Each row is a point on a landscape with many valleys, with its height.
A ball rolls from a point to the lowest of its 2 nearest points, and stops where none of them is lower. Distance is the straight distance between rows; heights are no part of it.
J11: 100	92	116	148	167	151	120	109	171	176	110	154	171	142	121	147	128	141	114	126	124	170	127	97	153  (h 45.7)
J335: 132	166	157	143	119	94	120	115	115	91	131	101	152	159	141	161	141	141	134	112	117	96	79	151	85  (h 4.1)
J885: 137	89	99	108	160	164	115	117	153	159	140	140	130	129	89	151	99	157	149	151	150	146	174	119	184  (h 68.4)
J537: 157	173	192	158	101	106	124	149	115	78	127	112	104	143	155	109	177	159	147	119	84	107	114	144	114  (h 42.1)
J87: 124	152	121	107	68	125	140	129	105	111	110	87	130	110	115	140	116	111	137	137	127	104	108	144	125  (h 44.3)
J792: 117	119	116	148	136	156	139	101	120	118	153	145	122	130	136	127	131	128	127	140	114	132	125	107	117  (h 68.0)
J723: 109	127	140	154	137	124	142	106	142	150	124	129	138	123	132	121	172	118	88	115	148	153	139	109	150  (h 62.7)
J502: 122	110	105	139	165	151	140	109	141	152	157	146	103	110	112	118	120	122	128	137	129	145	149	130	173  (h 28.2)
J539: 130	139	134	106	154	83	138	142	113	137	157	153	109	162	129	114	132	117	146	123	108	120	119	126	141  (h 42.4)
J570: 141	94	121	135	172	163	114	106	148	157	144	131	136	139	86	151	109	145	121	129	140	184	146	107	172  (h 71.0)
J143: 123	135	122	118	141	92	166	116	140	140	140	111	138	156	138	141	143	105	156	118	138	83	99	138	118  (h 41.4)
J952: 128	67	132	184	139	153	141	136	131	150	135	165	104	128	104	89	156	132	100	105	142	157	180	103	177  (h 27.8)
J453: 124	93	138	165	168	148	123	136	162	161	146	154	116	131	142	98	144	116	99	102	136	176	138	98	157  (h 5.4)
J207: 131	117	117	172	133	155	133	120	127	110	144	131	116	126	140	117	149	123	107	131	136	177	131	91	136  (h 72.1)
J366: 139	139	106	108	93	134	149	124	107	106	126	117	115	110	112	121	113	103	138	152	137	95	139	129	149  (h 51.7)
J144: 145	137	90	69	130	120	147	137	111	150	101	95	116	106	180	144	96	131	174	151	155	67	114	149	82  (h 34.1)
J243: 142	138	146	157	73	120	123	142	112	79	94	120	119	114	147	96	153	144	85	95	118	152	125	112	99  (h 52.9)
J744: 129	116	98	123	125	163	133	109	142	125	121	151	139	112	109	140	88	136	141	167	143	124	164	123	142  (h 63.3)
J251: 149	85	143	182	164	162	114	128	159	166	113	127	143	131	110	125	133	146	106	103	135	208	153	92	178  (h 31.6)
J487: 124	102	108	94	148	117	153	131	127	173	134	130	118	127	119	161	96	95	163	153	158	98	135	140	124  (h 55.1)
J875: 123	128	106	91	106	109	147	117	106	137	146	101	139	157	139	143	136	124	149	131	143	62	114	149	111  (h 34.0)
J32: 114	146	149	134	119	114	128	130	120	108	133	135	117	127	128	89	139	120	103	96	128	122	130	133	125  (h 40.9)
J824: 139	158	117	70	124	86	133	145	110	132	118	129	127	138	144	140	120	128	163	146	124	92	119	137	127  (h 52.5)
J849: 117	126	134	105	92	152	111	142	149	111	139	138	113	88	119	109	93	133	119	152	137	117	150	136	121  (h 16.5)
J30: 106	140	131	118	140	104	162	118	139	159	141	129	127	149	133	150	128	102	129	129	145	89	124	136	161  (h 34.9)
J883: 144	117	107	86	110	142	123	151	123	123	111	127	110	91	132	135	78	130	174	183	132	112	143	133	119  (h 16.1)
J255: 130	135	111	108	118	130	121	119	124	127	97	140	156	110	108	150	92	114	141	157	139	135	146	125	127  (h 59.6)
J198: 122	113	107	101	151	102	145	142	114	143	157	146	108	140	105	123	118	110	132	145	125	126	137	118	155  (h 35.8)
J887: 124	140	120	84	76	121	143	148	114	114	102	88	129	104	134	143	82	127	154	145	132	83	103	149	78  (h 35.6)
J14: 117	140	109	92	150	126	125	143	118	129	143	135	96	99	134	132	117	107	149	163	131	93	143	147	140  (h 43.3)
J6: 124	135	139	131	105	135	118	127	128	116	102	156	142	116	108	132	117	132	113	143	126	152	158	122	148  (h 55.0)
J652: 129	129	106	109	154	111	146	140	112	151	144	120	98	124	145	143	110	100	167	154	155	76	129	162	134  (h 49.6)
J40: 121	142	122	113	137	137	106	123	127	112	124	148	139	115	108	95	134	129	99	102	119	133	122	145	104  (h 47.2)
J343: 110	142	137	127	126	100	126	137	111	110	150	107	137	165	139	150	143	130	143	139	121	108	93	138	92  (h 16.2)
J503: 145	168	146	91	108	105	136	145	114	106	107	84	137	114	129	161	114	137	155	145	116	76	83	142	70  (h 26.2)
J717: 137	132	154	103	99	119	113	137	116	115	128	142	113	123	133	105	139	109	149	126	90	124	121	152	111  (h 32.2)
J178: 125	171	141	125	82	134	106	125	120	97	108	113	141	106	145	140	89	128	122	130	105	102	110	144	84  (h 8.4)
J814: 146	146	173	178	131	94	118	156	124	115	113	112	132	143	159	87	191	138	78	54	150	128	122	128	101  (h 55.6)
J278: 101	132	124	125	130	113	127	119	98	120	134	123	150	148	120	147	109	128	114	126	134	153	109	137	121  (h 15.6)
J663: 140	164	146	137	173	85	136	136	151	144	161	121	133	168	133	129	168	124	154	104	101	75	105	153	139  (h 58.0)
J268: 163	169	161	121	151	92	119	145	134	112	162	104	117	167	130	129	155	146	157	107	110	71	102	165	128  (h 55.5)
J722: 128	113	145	199	126	144	121	135	121	138	98	145	130	127	156	94	159	145	82	98	163	180	161	101	127  (h 47.6)
J442: 153	151	150	107	181	79	141	132	158	168	156	117	118	148	154	142	164	120	169	108	124	45	108	151	138  (h 60.7)
J13: 132	100	84	136	178	154	132	103	164	173	142	157	130	138	115	143	113	107	143	131	131	128	142	109	185  (h 36.3)
J460: 95	97	126	120	151	137	128	113	166	151	127	162	150	136	110	144	118	140	114	133	121	140	134	121	122  (h 50.0)
J423: 155	168	153	111	118	99	122	127	131	109	126	85	141	140	149	156	133	128	155	126	132	69	89	158	86  (h 16.4)
J428: 165	87	143	155	145	171	99	127	147	135	113	126	131	122	96	124	137	165	128	119	137	212	162	102	172  (h 37.7)
J785: 129	81	155	154	146	127	120	116	170	179	139	135	137	139	117	113	142	109	113	102	116	185	123	80	164  (h 20.0)
J932: 128	84	118	153	154	157	124	121	156	141	141	157	109	121	114	106	147	130	112	119	134	168	169	119	159  (h 18.5)
J393: 140	162	169	141	90	102	126	144	112	86	117	119	116	132	150	119	162	152	111	103	105	130	100	127	107  (h 46.8)
J628: 134	129	104	75	115	148	134	135	111	152	97	117	113	104	154	147	100	129	173	160	137	105	126	152	101  (h 25.2)
J954: 139	166	129	86	139	124	130	137	116	108	146	112	96	98	136	119	132	117	143	145	106	71	125	142	114  (h 49.7)
J28: 119	136	150	176	126	100	114	137	116	129	94	113	141	130	171	116	194	143	58	59	137	159	111	116	113  (h 61.9)
J955: 142	87	93	96	141	129	133	129	153	157	116	146	132	119	116	158	84	120	180	171	162	115	151	123	124  (h 59.8)
J808: 117	132	153	188	119	113	147	134	123	134	102	141	130	126	149	107	164	119	76	96	158	163	139	104	146  (h 55.4)
J766: 117	95	153	184	133	152	114	145	121	139	123	148	145	134	116	106	136	139	82	107	157	187	159	117	137  (h 40.5)
J563: 102	116	106	143	128	144	104	110	154	115	110	133	141	120	146	142	141	149	104	121	132	189	112	121	121  (h 54.9)
J181: 153	96	136	153	120	168	116	114	120	121	108	137	125	105	96	114	130	149	113	122	128	195	156	113	146  (h 43.1)
J199: 102	99	103	146	169	151	141	94	167	196	131	152	156	152	124	154	108	129	125	123	121	139	126	102	182  (h 41.5)
J640: 147	106	109	119	113	157	130	108	110	116	122	131	112	127	88	123	111	131	137	143	128	178	142	122	154  (h 49.0)
J324: 123	149	128	112	92	114	130	147	101	101	153	97	129	161	135	130	130	122	144	136	114	74	117	140	103  (h 25.5)
J257: 99	122	119	113	152	100	151	121	117	159	140	128	149	155	117	147	123	123	130	139	140	128	116	129	145  (h 26.7)
J528: 129	157	102	88	139	138	125	116	115	109	130	109	124	105	143	133	110	115	145	148	130	92	98	143	85  (h 55.2)
J312: 138	144	118	141	84	119	135	122	106	67	108	123	133	110	116	98	138	133	88	108	103	139	116	97	106  (h 58.1)
J740: 132	124	110	166	120	170	120	132	109	99	141	128	116	112	124	85	145	119	112	142	118	156	156	102	141  (h 75.6)
J455: 130	171	159	138	84	110	117	134	116	81	108	98	160	126	125	137	134	133	131	117	98	98	94	151	71  (h 16.3)
J5: 104	93	127	159	120	145	121	131	120	150	121	141	152	155	112	131	116	152	100	118	145	191	148	123	144  (h 34.3)
J407: 140	113	96	116	148	149	142	87	128	119	130	140	127	119	137	156	98	119	136	149	123	132	120	109	103  (h 64.4)
J83: 115	137	145	89	84	118	117	151	139	112	130	127	112	117	130	116	117	130	130	137	113	104	122	149	102  (h 26.0)
J799: 91	119	143	157	113	125	116	123	138	113	108	130	131	127	162	131	153	151	77	110	146	187	117	116	110  (h 59.7)
J101: 102	115	114	141	136	117	121	127	102	133	130	125	154	157	124	131	128	135	91	101	131	192	110	130	135  (h 26.3)
J681: 107	95	108	159	167	143	106	116	154	144	100	140	162	132	120	135	138	157	107	118	120	202	118	98	133  (h 49.9)
J263: 136	170	139	88	137	88	128	144	114	135	147	137	122	162	155	138	122	121	157	110	115	94	117	161	131  (h 47.9)
J38: 118	121	73	94	151	133	143	103	117	134	140	129	121	128	145	147	97	127	145	139	150	108	108	135	94  (h 60.4)
J497: 141	167	178	122	105	110	118	149	113	112	136	118	112	129	132	111	152	140	146	136	87	90	119	159	111  (h 37.8)
J953: 139	124	123	90	78	147	121	161	130	109	133	130	98	79	102	116	73	115	153	162	114	100	145	126	132  (h 4.3)
J338: 139	131	114	133	91	145	120	119	112	94	98	136	145	113	118	119	124	133	106	134	111	150	137	99	121  (h 59.3)
J817: 116	128	118	129	152	150	121	132	137	132	143	145	101	100	119	102	131	109	133	145	120	121	154	142	142  (h 35.9)
J402: 130	143	159	163	138	100	130	127	128	118	139	133	131	138	146	102	161	111	89	70	124	138	115	129	109  (h 48.2)
J93: 124	126	95	116	109	146	138	126	104	120	127	111	118	120	113	127	123	121	156	164	130	149	129	134	155  (h 54.1)
J57: 134	142	149	136	68	155	112	138	109	87	126	114	129	96	124	119	93	116	116	147	96	109	122	112	94  (h 19.9)
J52: 147	163	154	101	150	76	134	159	123	125	156	128	117	151	134	140	132	119	161	127	122	51	123	173	122  (h 52.1)
J75: 131	102	107	126	131	182	101	116	166	134	130	137	141	127	87	142	101	157	136	143	149	148	177	135	150  (h 66.2)
J520: 108	133	150	165	137	122	147	105	145	149	134	116	135	138	133	126	173	105	123	124	123	122	118	122	141  (h 67.2)

Call two points neighbours if one is among the 2 nearest of the other. Go from one point of each pair to the other, from neighbour to neighbour, staying as low as possible. Name the highest point that can't be avoided.
J178 / J6: J338
J178 / J278: J143
J178 / J335: J455

For each start below, name the point where the ball stops.
J563: J453
J312: J953
J723: J278
J366: J335
